Points, in no order, along strands that fork, close into loops and pass close to each other.
In the rows, zero is written as 128.
Two points are linked if the straight distance between their rows is under 122. Some points are linked to none.
Q731: [101 163 159 134 173 153 124 138 126 150 153 165 101  98 108 144 116  79
  96 122 171 154 123 113 108 107 166 173 157 147  93 180 191  95 115]
Q971: [105 182 109 136 115  35 158 149 125  68 120 107 156 118 130 113 142 160
 135 133 117  89 107 168 143 136 123 153 129 147 159 142 158  79 100]
Q226: [145 106 111 133  71 129 165 112 131 157 115 159 150 177 128 121 139 109
 168 164  96 119 118 143 177 170  94  89 133 152 147  51  81 183 121]
Q33: [139 180  91 154 153 114 162 139 128 107 124 151 156 143  58 130 152 100
 172 182 179 103 135 119 141 157 123 101 180 160 173 112 121 137  90]
Q847: [168 135 101 137 148 115  91 145 123 131 145 138 138 152 173 139 142 107
 115 199 130  87  72  62 108 169 111  73 157 127  91  89  89 193 115]
Q489: [114 167 165 123 159 193 125 128 130 182 151 182  96  77  81 153  99  51
  98 115 156 146 127 127 110 105 157 164 138 143  74 188 183 127 141]
Q546: [131 105 157  76 124 138 139  91 169 170 148 136 119 148  67 155 130 118
 144  64 139 164 148 146 119  97 164 131 128 164 196  86 171 154 139]
Q386: [ 98 146 142 117 178  42 167 171 148 113 167 142 120 121 132 182 115 114
 128 144 183 118 106 103 133 123 151 154 177 156 132 115 168 151  94]
Q750: [ 92 106 168 143 110 141 110  97 140 164 106 141 125 116 168  82 102  79
 131 127  80 115 136 134 125 131 130  94 166 139 140 157 137 102 142]
Q908: [134 159 153 120 132 117 146 130 147 196 174 158 114 127 109 176 130  92
 140 135 198 132 133 118 102 126 142 158 102 165 114 140 149 194 138]
Q302: [ 94  92 119 102 135  65 134 127 124  95 118  89 140 139 180 131 135 183
 127  89 115 155 142 166 150 103 183 152 109 128 178  86 150  97  90]
Q988: [134  70 147  77 103  89 155 134 152 154 140 136 122 174 103 163 157 122
 152  84 110 149 105 136 167 117 142 104 139 163 181  13 151 203 117]
Q804: [135  85 139  87  72  59 163 127 128 125 115 109 151 151 141 153 138 172
 157  76  91 147 125 172 185 123 108 141  63 149 163  51 124 184 119]
Q316: [119 129 134 146 118 179  77 104 111 156 107  97 103 108 152 118 129 133
 108 130 102 130 147 147  92 123 129 143  66  86  83 192 130 105 161]
Q425: [176 168  97 150 152 140 154 163 133 137 157 158 136 149  51 150 142 108
 146 187 193  96 112  85 118 141 104  99 157 140 127 101 112 201 119]
Q382: [122  95 170  61 155 120 161 138 176 140 172 148 108 113  65 187 108 114
 122  68 156 149 127 123 109 107 150 160 166 166 143 121 167 166 143]
Q110: [ 83 104 158 153 148 104 101 110 113 145 100 134 124 113 209  87 105  86
 117 117  98 121 122 117 126 116 187 102 184 129 161 134 159  62  90]
Q576: [118 109 157 125 132 174 126 115 143 152 110 148 108 104 127  93  95  77
 119 118 101 128 123 111 120 114 122 119 163 130 125 170 142 106 152]
Q125: [109 121  96 152  76  75  98 111 110  98  74  95 169 100 196  86 130 175
 125 126  72 122 129 211 143 136 122 123  76  80 159 140 108  91 120]
Q524: [142 148 106 141 110 143 166 117 141 100 102 148 161 131  39 103 127 136
 174 115 139 129 159 162 156 129  96 102 150 143 179 113 102 108 136]
Q824: [ 86 121 136 134  79  69 119 114 124 111  91  89 141  97 179 104 116 165
 123  92  68 115 136 200 132 132 126 150  79 101 145 160 142  82 131]
Q583: [153 198 106 136 116 223 102  99 117 140 111 138 140 102  27 105 140  95
 113 128 130 115 151 137 117 139 109 121  74 118 100 166 134 113 178]
Q402: [104  94 138  90 136  71 181 149 160  82 132 117 147 147  81 154 139 131
 152  82 104 141 126 134 179 109 137 112 188 177 191  51 153 146  98]
Q633: [146  86 137 134 101 129 129 130 133 166 145 137 117 151 179 136 128 121
 133 168 100 112  92 103 117 160  87 100 120 124  97 101  84 190 139]
Q594: [131 174 124 144 170 171 109 145  97 135 145 133 101 113 109 148 143 139
 124 129 191 167 152 127 116 108 170 185 111 109 100 171 153  86 115]
Q181: [126  52 118 141 155 135  99 148 112 163 137 130 107 136 231 138 111 140
 104 167 116 126 102 106 116 132 130 115 165  78  89 102  71 156 109]
Q413: [121 117 119 122 128 110 157 145 125  78 128 111 127 124 141 120 114 180
 129 111 131 153 145 144 149 109 121 157 140 116 137 137 132  75 124]
Q718: [128  92 167 121 139 241 122 116 137 189 129 177  91 121 109 128 102  86
 104  87 138 184 151 132 119  91 152 151 136 132 107 153 142 114 147]
Q15: [143  88 146  82  98 126 136 102 154 189 157 126 111 175 115 159 141 134
 149  87 146 173 148 139 120 100 169 135  90 149 177  63 154 192 126]
Q53: [162 156 100 119 181 156  90 180 120  55 138 102 126  98  94 122 128 159
  65 137 141  95 105  58 105 134 112 111 148 131  64 141 108 111 138]
Q199: [ 93  97 142  93 167  40 142 167 148 108 172 110 116 122 167 172 114 145
 120 113 154 140 105 106 138 104 169 159 168 137 139 100 169 127  82]
Q303: [ 92  98 155  86 128  79 165 119 160 125 124 134 134 141 108 134 129 102
 146  94 100 126 119 124 145 109 139  97 183 178 191  73 166 141 114]
Q439: [ 95 169 145 129 178  62 134 155 129 129 170 139 119 121 169 149 110  93
 128 151 186 125 116  94 119 122 180 151 183 146 140 130 182 117  83]
Q789: [109 187 140 135 109 111 166 107 150 110 100 139 154  95  69  89 131 106
 155 125 110  90 136 157 129 142 105 110 147 157 167 161 148  95 136]
Q927: [152 216 116 128 153 135  75 128 114 129 146 100 124  94 112 138 147 115
  94 148 150  85 112  92  78 153 116 139  82 128  69 175 155 125 160]
Q968: [ 93  81 160 120 162 111 129 129 133 130 131 146 104 127 191 117 100 111
 121 113 115 144 122 112 130 104 159 120 204 139 142 121 143  90  97]
Q50: [131 129 121 138 129 185  56 100 116 147 118 129 126 124 162  80 118  96
  93 161  84  89 104  99 108 153 113  66 132 112  94 159 114 130 169]
Q421: [135 172 104 135 113 116 122 116 127 109 102 140 159 136 113  95 145 110
 154 172 108  84 114 125 130 157  86  78 134 138 142 125 108 133 137]
Q149: [ 96 136 162 131 128 118 142 127 131 106 132 118 111  82 125 110 106 121
  98 109 102 116 132 135 112 125 118 161 141 115 104 181 180  72 146]
Q886: [ 87 144 152 152 165 109 113 122 122 114 131 119 113  80 158  96 106  67
 101 150  87  80  92  94 112 140 128 105 186 125 102 187 169  73 122]
Q892: [113  85 118 135  75 126  99 106 124 109  88 119 152 120 199  71 117 127
 127 147  48  93 104 161 138 155  83  73 120 102 139 124  84 113 145]
Q992: [150 132 150 117 138 170 134 127 140 201 167 170 101 137 111 167 129 115
 134 117 214 181 146 131 104 116 164 176  98 141 122 126 132 178 145]
Q843: [ 97 121 167 115 179 145 123 146 134 132 154 146  91  76 129 157  93 101
  81 105 143 154 115 117 102  95 154 179 164 121  73 191 173  97 131]
Q234: [ 92 163 141 165 155 150 115 129 125 118 118 134  91  96 117 124 119  83
  85  82 101 154 139 146 127 110 165 182 134 115  89 207 212  12 118]
Q464: [ 89 130 148 150  88 114  98  99 128 129  99 104 129  92 171  91 121 128
 124 111  81 124 148 184 120 127 139 139  94 107 137 180 157  68 146]
Q486: [129 183 106 165 112 132  80 102  98 135 111 111 142 134 159 105 152 133
 140 155 139 123 141 148 110 139 156 126  70 114 133 154 138  93 119]
Q551: [137 118 123 134  71 123 111 100 131 141  94 143 176 145 174  98 134 102
 159 165  58  86  90 153 141 178  92  69 112 120 145 113  85 163 153]
Q610: [108 135 159  99 141  96 181 121 171 140 162 143 123 121  36 167 130  98
 138  83 159 133 144 129 126 118 146 161 150 184 171 124 184 157 127]
Q419: [110  91 156  84 128  72 207 165 174  92 171 133 122 123  62 191 121 145
 133  81 126 128 115 110 140 101  99 149 158 166 142 107 159 169 127]
Q870: [114  88 143 123 128 176 132 116 138 108  90 136 110 111 105 113 103 142
 103  45  97 186 168 153 146  76 164 146 162 136 153 162 156  48 129]
Q251: [129 173 117 148 125 171 151 118 135  87  99 144 128  99  48  93 117 125
 127 100 124 134 147 155 136 118 110 132 147 129 129 186 145  50 140]
Q277: [162 167  84 164 163 172  73 126  92 130 135 135 134 151 152 107 149 123
 123 180 181 131 129  92 110 139 147  94 143 119 113 117 108 124 109]
Q131: [167 140 119 123 127 177 131 136 133  93 119 130 146 121  59 101 129 109
 123 141 116  89 118  90 119 157  64  81 144 122 108 139  89 141 167]
Q504: [133 100 133  87 110 130 171 110 164 151 130 142 133 156  21 157 134 118
 170  65 148 157 163 134 141 106 139 124 141 166 201  71 147 158 136]
Q835: [128  71 146  95 141 160 121 127 145 156 147 147 104 144 126 145 116 149
 113  79 153 192 158 127 122  92 169 159 143 135 153 110 138 135 129]
Q401: [110 183 131 128  93  62 175 115 157 114 117 121 160 125  74 124 143 127
 160  99 135 104 146 169 140 130 118 140 122 155 190 127 156 106 129]
Q680: [108 132 156 134 149 122 116 121 127 149 134 136 124 107 163 108 101  56
 122 169  87  76  81  84 110 155 103  80 189 133 103 161 138 132 137]
Q80: [ 99 109 142 119 110  44 151 136 125 132 134 100 131 123 196 147 145 150
 137 131 109 115 112 140 130 132 123 158  73 118 118 113 130 143 117]
Q901: [121 103 128 147 133 176 113 116 113 146 114 141 121 141 170 108 114 135
 126 127 128 166 165 134 123 111 162 139 143 124 139 141 116  94 118]
Q930: [119 107 133  87 128  94 171 127 140 109 143 126 131 150  82 163 128 172
 137  66 166 161 153 139 146  94 142 166 124 142 161 103 149 128 121]
Q140: [104 100 183  95 183 144 114 155 143 164 178 152  78  91 144 180  81 115
  86  95 162 169 111 115 100  95 165 173 160 136  81 160 155 141 138]
Q221: [119  81 165 106 105 148 175 107 182 176 134 165 124 127  53 134 115  80
 155  84  98 114 128 130 128 133  90 109 177 172 158 109 120 170 161]
Q723: [119 110 174 121 115 203 141 111 150 168 131 153 102  96 107 109 108  76
 113 111  98 135 134 113 106 123 108 139 130 126  96 184 131 135 188]
Q700: [126 177 132 153 146 171 145 114 139 114  91 162 151 100  35  76 128  83
 140 127 127 106 141 152 125 143 107 102 177 143 155 166 150  81 126]
Q857: [147 139 146 110 109 173 162 106 136 161 144 157 122 121  52 135 120 103
 153 114 162 150 166 131 120 121 116 145 126 141 135 129 114 144 160]
Q782: [145  67 139  80 105 122 172 132 162 147 152 146 124 171  55 184 134 153
 159  71 133 155 141 133 163 108 123 122 147 163 176  34 121 189 135]
Q270: [137 117 134 137  86 133 105  98 126 165 116 118 143 134 175 105 135 114
 144 168  87  92 109 128 108 159  92  82  90 114 117 131  95 165 161]
Q959: [121 107 120 113  87  55 162 135 125  93 101 104 158 138 175 134 130 175
 146 132  90 122 112 160 172 144 104 140  86 118 141  96 101 130 115]
Q196: [160 203  91 148 185 137 107 155 101 100 146 137 136 134  97 130 157 112
 125 190 189 118 120  76 113 145 144  95 163 141 122 124 132 133 101]
Q389: [ 90 130 147 170 108 152  83 106 110 150 100  99  92  99 164 121 124 114
 102 101  81 134 159 162 102 122 154 164  73  96  90 201 165  60 151]
Q620: [118 146  88 142 100  81 123 129  93  78  88  98 162 137 171 106 146 201
 147 129 116 133 139 182 156 128 132 142  95  99 155 131 112  76 105]
Q127: [141 193 140 139 127 124 129 119 130 172 160 133 134 125 114 140 149  95
 151 164 168 107 129 108  98 154 135 126  89 133 111 152 138 168 139]
Q851: [144 144 113 142 121 145 152 130 119  76 107 122 134 110 107  90 123 159
 140 117 122 136 145 149 131 112 104 137 143 112 131 167 122  70 136]
Q345: [134 110  87 139 179 112 125 174 115  72 144 125 132 142 167 125 131 152
 119 181 147 131 116  91 141 128 127 112 183 111 114 101 105 125 100]
Q896: [111 141 137 137 165 123 119 149 129 133 153 133 108 123 167 140 116 116
 128 158 176 144 126 110 114 110 160 145 154 125 108 137 149 120 101]
Q151: [139 126 116 156 118 191  91  95 120 113  64 170 139 118 129  47 116  96
 116 150  83 115 132 144 135 138 109  53 168 124 151 156  94  88 149]
Q363: [137 112 163 114 121 185 160 111 156 178 139 164 105 114  75 124 109  73
 131 127 109 120 125 109 110 137  86 114 169 155 110 144 111 174 174]
Q258: [ 95  92 133 121  88  78 134 127 128  89  93 103 144  97 186  92 124 143
 127 138  41  90  90 156 144 149  92 113 124 108 125 141 105 114 136]
Q278: [157 184 114 122 112 124 193 122 143 108 126 130 146 113  10 133 131 131
 160 124 154 103 142 136 119 141  74 139  95 133 134 163 126 123 160]
Q659: [149 131 126 132 126 211 140 110 123 168 125 152 110 137  91 116 128 116
 137 133 167 163 161 121 120 122 132 135 113 129 121 146 113 119 152]
Q803: [158 155 121 144 133 217  38 105 103 148 108 124 122 122 135  91 139 102
  92 138 100 114 132 111  99 150 126  93 106 116  79 169 115 112 168]
Q416: [129 142 122 126 147 101 205 145 152 108 156 144 131 128  42 167 137 129
 156 109 180 126 146 114 147 127 119 144 158 159 160 109 145 142 110]
Q163: [141 169 119 125 149 158 131 141 117 157 159 144 106 135 104 171 139 144
 142 135 221 167 158 129 112 103 172 187  91 121 106 146 148 133 125]
Q972: [179 146  90 137 130 144  62 132  99 130 124 106 146 155 152 131 152 165
  93 163 125  97 101  71 100 153  98  89  78 113  87  97  70 177 147]
Q519: [135 162 125 153 150 100 166 151 142 130 149 161 132 149  57 163 143  83
 176 173 178  93 122 103 136 154 105 108 175 169 150  93 116 184  94]
Q396: [120 188 107 143 127  51 128 143 123  82 127  86 153 111 139 109 145 167
 120 145 120  87  99 145 117 152 105 153 110 107 122 171 163  84 129]
Q230: [176 196  63 139 129 111  95 124  99  89 117 119 172 168 113 113 166 148
 140 171 158  85 115  94 134 167 103  85  94 127 135  95  96 145 122]
Q460: [124  91 123 110 115  79 186 153 134  77 124 129 154 164 118 144 144 143
 160 106 116 148 121 134 195 117 104 121 164 157 166  57 104 160 102]
Q66: [109  92 156  92 123 129 166 121 165  84 114 125 115 101  77 125 106 148
 106  43  90 164 149 148 130  92 139 148 164 143 166 145 170  78 143]
Q689: [183 116 107 133 147 160 108 155 129 146 171 158 105 154 121 139 127 112
 123 189 154 108  91  74 110 148  93  82 174 118  93  95  77 197 131]
Q344: [159  78 127 113  97 119 150 117 139 187 155 146 129 193 136 162 142 157
 158 112 151 158 140 135 151 120 146 135  99 146 159  35 106 199 110]
Q115: [ 84  69 167  83 153  88 156 155 160 104 151 125 111 111 151 138  89 114
 107  93  87 126 106 106 129 103 145 131 199 152 140 115 163 113 106]
Q527: [161 123  86 155 101 189 118 111 115 139 105 139 146 172 126  91 129 150
 158 156 142 139 150 147 147 136 128  96 113 110 152 115  62 130 126]
Q30: [ 64 142 142 146 126  51 103 119 111 145 139  98 112 108 213 134 140 126
 115 119 126 121 127 143 106 134 183 174 106 116 127 142 176  73  88]
Q985: [126 134 121 122  88 127 142  98 143 144 106 157 174 168  87 112 140 125
 184 113 142 148 159 167 160 136 144 101 141 163 221  66 113 141 122]
Q767: [127 162 109 147 122  72 110 127 101 146 144 112 145 140 185 151 162 138
 143 174 180 126 127 120 115 133 145 153  61 111 120 118 117 155 105]
Q643: [100 140 116 138 115  94 131 114 128  93  84 140 153 130 163  82 120 142
 145 121 109 138 144 189 161 126 144 110 153 143 187 124 133  63  98]
Q355: [132 141 113 131  97  97 148 122 121 101  99 120 164 139 133 109 127 148
 156 150 104 109 117 147 153 148 101 106 116 130 148 106 100 126 133]
Q325: [181 178 111 118 132 132  78 125 127 140 149 118 130 128 113 146 139 136
  90 158 141  87 109  70  86 149  90 102  73 131  69 128  91 178 164]
Q417: [126 137 105 154 117 137  50  97  97 169 122  96 135 137 210 129 152 139
 128 173 121 113 122 142  89 150 141 117  53  86 113 138  99 153 133]
Q562: [123  77 172  90  98 135 159 101 173 156 134 137 130 142 101 133 120 129
 145  75  76 135 143 146 141 114 118 113 132 153 171  83 118 166 162]
Q352: [142 116  92 136  76 125 102 101 112  98  83  91 152 117 156  82 115 182
 135 122  76 126 142 201 141 136 104 111  65  79 141 156  92 111 141]
Q477: [165 199 117 130 112 137 146 119 129  97 128 103 148  95  44 122 140 142
 127 127 134  90 133 122 112 140  81 132  77 126 101 173 130 130 170]
Q330: [175 111 116 129 136 189 151 140 139 126 151 148 110 130  79 132 123 118
 125 150 144 126 118  89 118 142  82  99 158 123 106 115  70 165 152]
Q581: [ 91 156 121 135 135  38 168 140 135  83 115 129 162 115 132 103 137 115
 148 139 124  87 109 148 157 148 131 113 176 157 176 123 163  89  91]
Q456: [106 133 108 184 134 156  29 100  86 164 107 104 125 121 219 117 145 108
 112 158 108 105 123 130  87 142 166 101  85  87 112 169 119 113 121]
Q471: [116 179  99 141 103  59 103 126 112  78  99  75 149  99 163  99 143 162
 115 148  92  83 108 153 115 154  95 131  69  89 108 163 135  92 149]
Q126: [145  75 106 128  88 114 193 150 111  83 114 127 154 165 113 140 132 157
 173 132 101 133 121 141 201 139  72 101 144 125 138  47  73 175 113]
Q75: [116  89 166 131 131 198 139 116 138 121  99 150 101 105 119 104 102 118
  99  85  92 161 153 135 132 100 136 135 169 124 127 161 141  75 138]
Q536: [158  74 140 123 119 227 114 116 117 185 142 148  84 128 135 138 108 143
 101 118 148 179 151 137 101 104 127 173  93 107  82 151  94 149 146]
Q752: [178 161  74 145 147 114 124 168  99  89 143 120 133 161 125 151 159 174
 137 175 221 132 134  88 138 124 133 123 101  92 102 100 104 169 106]
Q10: [106 131 165 165 114 179  89  97 123 150  73 151 103 109 140  90  99  62
  96  82  71 157 164 161 136 104 183 125 137 140 142 181 189  47 126]
Q634: [156 182  77 150 121  79 120 135 101 108 119 129 171 171 147 131 181 138
 153 192 164 103 108 117 157 163 127 100  96 118 135  85 114 152  97]
Q362: [109 146 141 157 129 153 121 135 121 104  93 106 103  94 117 120 117 144
 102  75  94 161 166 174 131 100 166 187 109 101 109 195 174  21 127]
Q990: [162 155 104 134 152  88 134 171 122 100 142 127 128 141 139 150 145 123
 129 186 146  76  78  74 120 156  90  83 136 130 102  98 106 193 116]
Q781: [156  78 103 137 104 123 146 124 113 168 130 132 142 200 182 138 146 171
 157 136 159 154 144 156 160 130 145 136  80 122 159  53  88 195  99]
Q629: [155  78 109 136  81 192 142  95 126 164 108 156 138 172 131  91 116 140
 151 134 126 151 147 160 150 128 130  95 127 133 180  85  76 142 137]
Q794: [110  80 163  65  91  94 137 100 158 135 125  90 123 112 117 136 104 162
 122  39  72 151 143 171 123  90 141 155  84 129 163 130 163 129 168]
Q150: [121 113 151 113 156  89 202 174 167 108 166 145 112 125  37 203 111 117
 152 121 161 121 125 113 140 125 100 149 181 163 144 102 135 189 104]
Q490: [ 82  74 170 148 114 128  86  85 128 174  99 146 120 123 221  77  87  67
 121 124  76 115 102 127 130 130 162  87 173 130 145 133 145  88 120]
Q646: [108 166 131 151 179 128 100 165 111  92 133 103  97  84 134 129 120 123
  78 137 119 121 104 109  96 120 135 164 138  97  60 199 179  58 117]
Q288: [148  69 145 118 100 173 137 116 138 149 127 115 110 132 141 112 115 146
 126 122  92 144 140 134 121 119  87 138  98 106 109 149  76 152 166]
Q986: [126 113 122 149 108  93  98 111 103 176 129 105 122 137 224 143 158 135
 143 164 143 122 128 128 114 144 147 143  65 109 111 123  95 175 119]
Q980: [179 126  97 149 106 209 120 102 109 165 133 129 123 164  97 120 131 155
 143 150 163 152 149 119 117 135 112 123  83 109 119 126  84 158 151]
Q395: [143 149  98 135 167 181  57 147 106  95 119  68 107  96 120 132 138 172
  55 114 106 131 139  97  99 123 117 152  88  90  52 178 119  76 149]
Q684: [130  86 157 110  92  98 165 130 133 155 137 143 138 163 126 156 140 109
 168 119 100 118 107 132 170 144 100 107 134 164 148  51 113 204 120]
Q834: [128  34 157 114 109 106 124 119 131 191 153 121 114 168 222 160 128 144
 120 117 113 155 110 138 136 113 158 142 106 132 136  54 107 200 100]
Q657: [103  96 163  78  96  84 149 111 166 101 113 106 140 104 108 119 119 165
 125  43  64 148 135 166 142 100 130 135 130 139 183 120 163  99 140]
Q14: [106 129 153 128 146 113 115 145 133 114 142  84 101  79 153 118 122 132
  86 130  96 101 104  94  94 133 105 142 130 100  68 199 145  96 153]
Q122: [113 149 123 105 118  53 182 134 140  98 137 118 156 149  82 149 141 159
 153  90 151 136 155 168 169 114 142 155 124 158 179 103 151 122 111]
Q136: [104 149 108 127  78  99 123  98 133 110  86 145 173 143 124  93 124 133
 160 102 120 151 155 212 171 133 149 104 123 150 206  91 128 105 109]
Q404: [164 200 103 130 132 189 126 122 104 117 126 124 142 117  50 119 146 133
 125 129 168 125 146 118 112 136 109 142  85 118 104 167 122 106 169]
Q82: [121 107 158 106 101  62 166 145 143 130 150 117 117 117 143 154 129 126
 146 130 102 102 109 117 133 126  93 149 108 140 114 124 129 165 126]
Q346: [156  83  88 138 121 129 126 144  96  96 106 121 151 169 192 120 147 165
 138 179 100 122  90 122 156 152 100  89 129 104 116  70  65 165 102]
Q786: [156 200 111 122 187 145  66 168 114  99 160 101 121 105  95 142 125 149
  68 143 169  95 112  56  85 135 111 121 109 131  64 144 124 132 138]
Q324: [104 113 188  74 157 120 122 128 161 180 174 152  92 102 111 182 102  89
 106  85 159 155 120 113  97 106 175 167 148 163 118 138 198 150 144]
Q99: [134 169 118 141 153 150  73 120 115 142 127 139 142 124 144  92 124  79
 107 182 117  71  94  75  94 156 123  61 170 132 112 140 123 130 131]
Q208: [126 142 106 169 153 175  48 114  89 156 117 123 125 135 200 108 140 109
 116 176 134 126 130 101 100 136 171  96 134 101 104 152 117 115 117]
Q411: [158 193 108 140 119 141 127 117 131 107 105 142 158 131  38 100 145  94
 139 158 126  70 114 110 118 176  78  53 141 143 153 128 103 152 158]
Q760: [104  66 135 142 184 128  89 158 119 153 149 133  85 111 222 145  92 129
 103 149 143 153 104  95 104 108 156 131 190 105  90 125 101 129  98]
Q274: [151  71  89 139 104 105 161 143  94  85  95 117 165 178 176 123 142 177
 161 143  80 133 103 154 206 156  85 112 116 107 127  53  53 159 109]
Q246: [126  95 147 140 151 231  89 119 114 193 139 152  78 120 151 144 109  99
  99 117 148 188 157 128 108 102 177 172 112 108  88 154 125 113 129]
Q89: [148 114  79 159 118 126 111 121  89 141 109 122 146 182 198 123 148 175
 148 169 165 149 132 141 147 140 159 129  91  95 153  76  85 151  86]
Q298: [135 101 142 118  69 155 143  96 155 152 108 144 146 140 105 104 118 131
 152  97  98 148 165 162 142 130 112 114 120 143 167 109  94 134 154]
Q936: [ 96 149 147 154 131 126 107 120 131 104 107 119 115  80 140  85 110  83
 106 125  84  95 128 139 107 127 121 126 157 120 109 207 172  43 130]
Q686: [170 130  89 131 142 167  83 139 108  88 117  99 140 147 132 107 136 169
 106 150 129 111 113  85 120 144 104  84 128 112 102 116  77 129 150]
Q669: [147 135  97 126 175 157  75 168 105  61 116  83 121 101 127 113 135 177
  58 128 105 117 114  77  95 120 110 119 148 101  71 152 113  76 128]
Q442: [129 150  89 144 128  92 109 126  95 134 117 136 166 175 208 120 166 131
 154 195 160 117 114 133 148 150 162 115 116 121 157  79 114 147  75]
Q675: [138 168 119 130 145 126 131 144 127 104 146 117 126 108 116 124 136 129
 126 162 134 105 113 100 118 140 105 125 138 125 100 163 132 123 131]
Q556: [148 139 138 125 127  74 169 152 139 119 151 140 123 128 119 170 139 110
 144 165 136  97  93  95 125 141  70 128 107 141  95 121 116 192 134]
Q873: [145  66 152 110 121 173 136 144 133 160 167 128  86 128 146 170  93 163
 111 106 152 175 139 129 118 100 127 173 110 113  86 130  95 167 149]
Q245: [173 122  86 137 148 197  90 126  99  98 117 100 127 134 117 109 137 170
 114 131 132 147 149 125 122 119 119 121 108  84  99 150  85 100 141]
Q906: [122 111 139 122 150 117 159 148 143 129 150 152 127 137 134 141 116 115
 146 152 154 132 117 110 128 123 134 122 170 145 143 117 123 150 113]
Q868: [109 112 141 112 122 100 166 123 151 149 136 148 139 142 115 140 126 103
 163 126 116 111 123 126 153 135 114 115 167 178 163  88 126 158 116]
Q479: [ 98 107 109 138 128  92 114 123 103 102 105  91 136 134 207 114 133 184
 125 113 133 148 162 187 137 114 178 164  93 101 167 120 134  74  85]
Q755: [114 204 122 170 164 168  87 144 117  98 127 111  99  93  98 116 142 107
  77 114 101 125 119 129 116 127 141 165 126  98  59 205 192  31 117]
Q666: [ 90 134 118 132 144  81 138 126 142 101 110 134 149 134 135 105 129 122
 142 116 129 132 139 141 161 117 165 114 198 157 192 112 164  69  82]
Q954: [188 146  73 146 146 123 142 159 114  89 138 142 144 177  86 154 149 151
 140 186 204 112 121  84 144 141 111  90 146 123 113  78  88 175 108]
Q347: [135 119  97 136  82 111 152 110 116 142  95 158 170 195 122 115 146 124
 188 136 122 132 128 175 184 156 125  96 122 163 191  34  83 180 110]
Q269: [134 124 113 119 129 104 187 148 131  75 146 112 136 144  99 151 117 185
 151 111 164 146 147 128 151 107 111 165 126 111 129 138 125 118 128]
Q595: [146 139  90 148 161 210  98 140  88  91 103  95 109 120 107 120 136 165
  89 116 131 166 158 131 117 115 135 166 105  85  77 176 115  58 122]
Q144: [109  93 146 135 162 132  94 141 128 180 160 147  98 122 208 150 103 115
 124 140 173 158 125 114 106 106 178 153 159 117 111 123 138 140 112]
Q703: [153 168 117 121 122 157 185 115 140 139 134 157 137 129  10 148 134 130
 172 117 188 114 154 131 130 126 115 148 110 136 142 134 121 150 159]
Q942: [ 94  72 139  87 145  77 148 139 139 105 144 105 125 135 159 153 127 161
 117  79 137 169 123 134 154  96 177 144 151 141 177  71 166 129  88]
Q112: [110  83 137 114 150  54 158 175 128 111 158 133 132 146 188 162 129 120
 138 150 139 125  91 111 178 133 135 125 158 140 120  58 120 176  85]
Q205: [130  48 134 142 112 152 105 123 113 189 136 124 108 148 238 123 117 125
 115 163  81 127 104 124 117 140 119 112 131  97  97  94  68 177 125]
Q687: [125  80 176  89 122 136 154 128 153 149 161 114 103 105 138 164  97 158
 117  89 118 151 135 122 107 115 116 181  88 115  94 163 124 143 164]
Q931: [142 133 114 136  92 162  85 108 108 118  97  85 124 113 137 102 122 162
 120 129  90 116 147 157 118 133 106 130  56  87 115 183 102 104 163]
Q440: [133 194 121 144 154 160  86 134 110 148 147 119 105 103 119 151 147 105
 108 152 169 139 131 104  82 128 150 167  81 110  64 188 168 112 141]
Q76: [155 157  86 148 139 105 117 143  96 130 142 119 130 168 160 150 161 168
 148 169 216 151 159 116 116 108 169 157  82 102 127 126 116 145 102]
Q573: [100 165 159 117 115 140 133 100 146 159 132 144 132 124  94 116 135 108
 140  88 139 145 161 151 125 110 168 153 113 157 161 135 182 107 142]
Q447: [ 96  73 173  94 102 121 128 109 150 150 131  92 102 108 155 148 106 158
 112  68  81 145 145 153 107 102 125 183  76 115 110 156 151 126 165]
Q77: [143  82 107 132 132  92 148 152 108 124 128 126 128 169 207 150 139 146
 128 175 130 127  97 115 159 144 118 117 135 112 113  62  82 176  95]
Q176: [110 120 181 113 133 211 121 111 135 200 146 161  89  93  91 140 112  65
  91 104 117 148 143 119 112 115 137 173 116 125  76 186 165 137 171]
Q108: [109 125 118 136 111  87 107 131 111  74 100  69 138  86 176  98 125 167
 110 141  51  96 111 147 124 146  90 122 104  80  99 165 108  81 141]
Q235: [112 113 138 154 122 160 125 114 124  97  79 123 115 110 127  91 107 167
 105  61  85 173 175 186 141  92 155 154 129 107 150 181 153  27 120]
Q204: [100  62 164  74 126  71 181 151 173  92 146 116 120 112 127 160 113 139
 127  69  88 133 111 117 147 100 117 139 167 151 141 105 156 144 124]
Q890: [150 186 119 139 137 231  66 109 108 156 120 140 120 119  78  98 144  84
  97 147 134 128 142 103 109 139 136 123 100 124  78 167 134 111 163]
Q542: [135 206 100 149 190 148 143 133 121  94 133 143 150 119  34 121 143  98
 125 169 180  98 131 101 123 154 118 111 166 147 148 142 140 121 116]
Q294: [167 204 124 131 142 128  88 142 124 155 154 121 129 117 120 151 149 100
 109 170 177  99 107  76  77 147 109 123  80 124  73 155 128 181 147]
Q964: [110 136 132 128 158  20 172 177 139  99 166 128 140 132 158 173 133 113
 145 167 170 106  91  97 157 141 130 125 168 153 131  84 142 172  70]

A fork is a point with three links, a tip a point with one. Leave the first point through the second and follow the links. Name the first fork or tip that comes.
Q471, Q396 -> Q684
Q886, Q936 -> Q870
Q419, Q204 -> Q576
Q985, Q136 -> Q896
Q477, Q278 -> Q723
Q416, Q610 -> Q176
Q964, Q112 -> Q868
Q786, Q53 -> Q294
Q988, Q782 -> Q230
Q972, Q686 -> Q927

A piece is two or more points that can be reached from each other along the links. Count, over all rows, the pieces, the separate loops (a circle has one, a figure eight two, a Y none), the forks (points with three links) and the tips (points with one).
pieces -> 6
loops -> 11
forks -> 11
tips -> 1

How many points has the smallest loop of links through each point below? Write none if it is on no loop.
Q666 -> 24
Q556 -> 12
Q456 -> 14
Q723 -> 14
Q77 -> 14
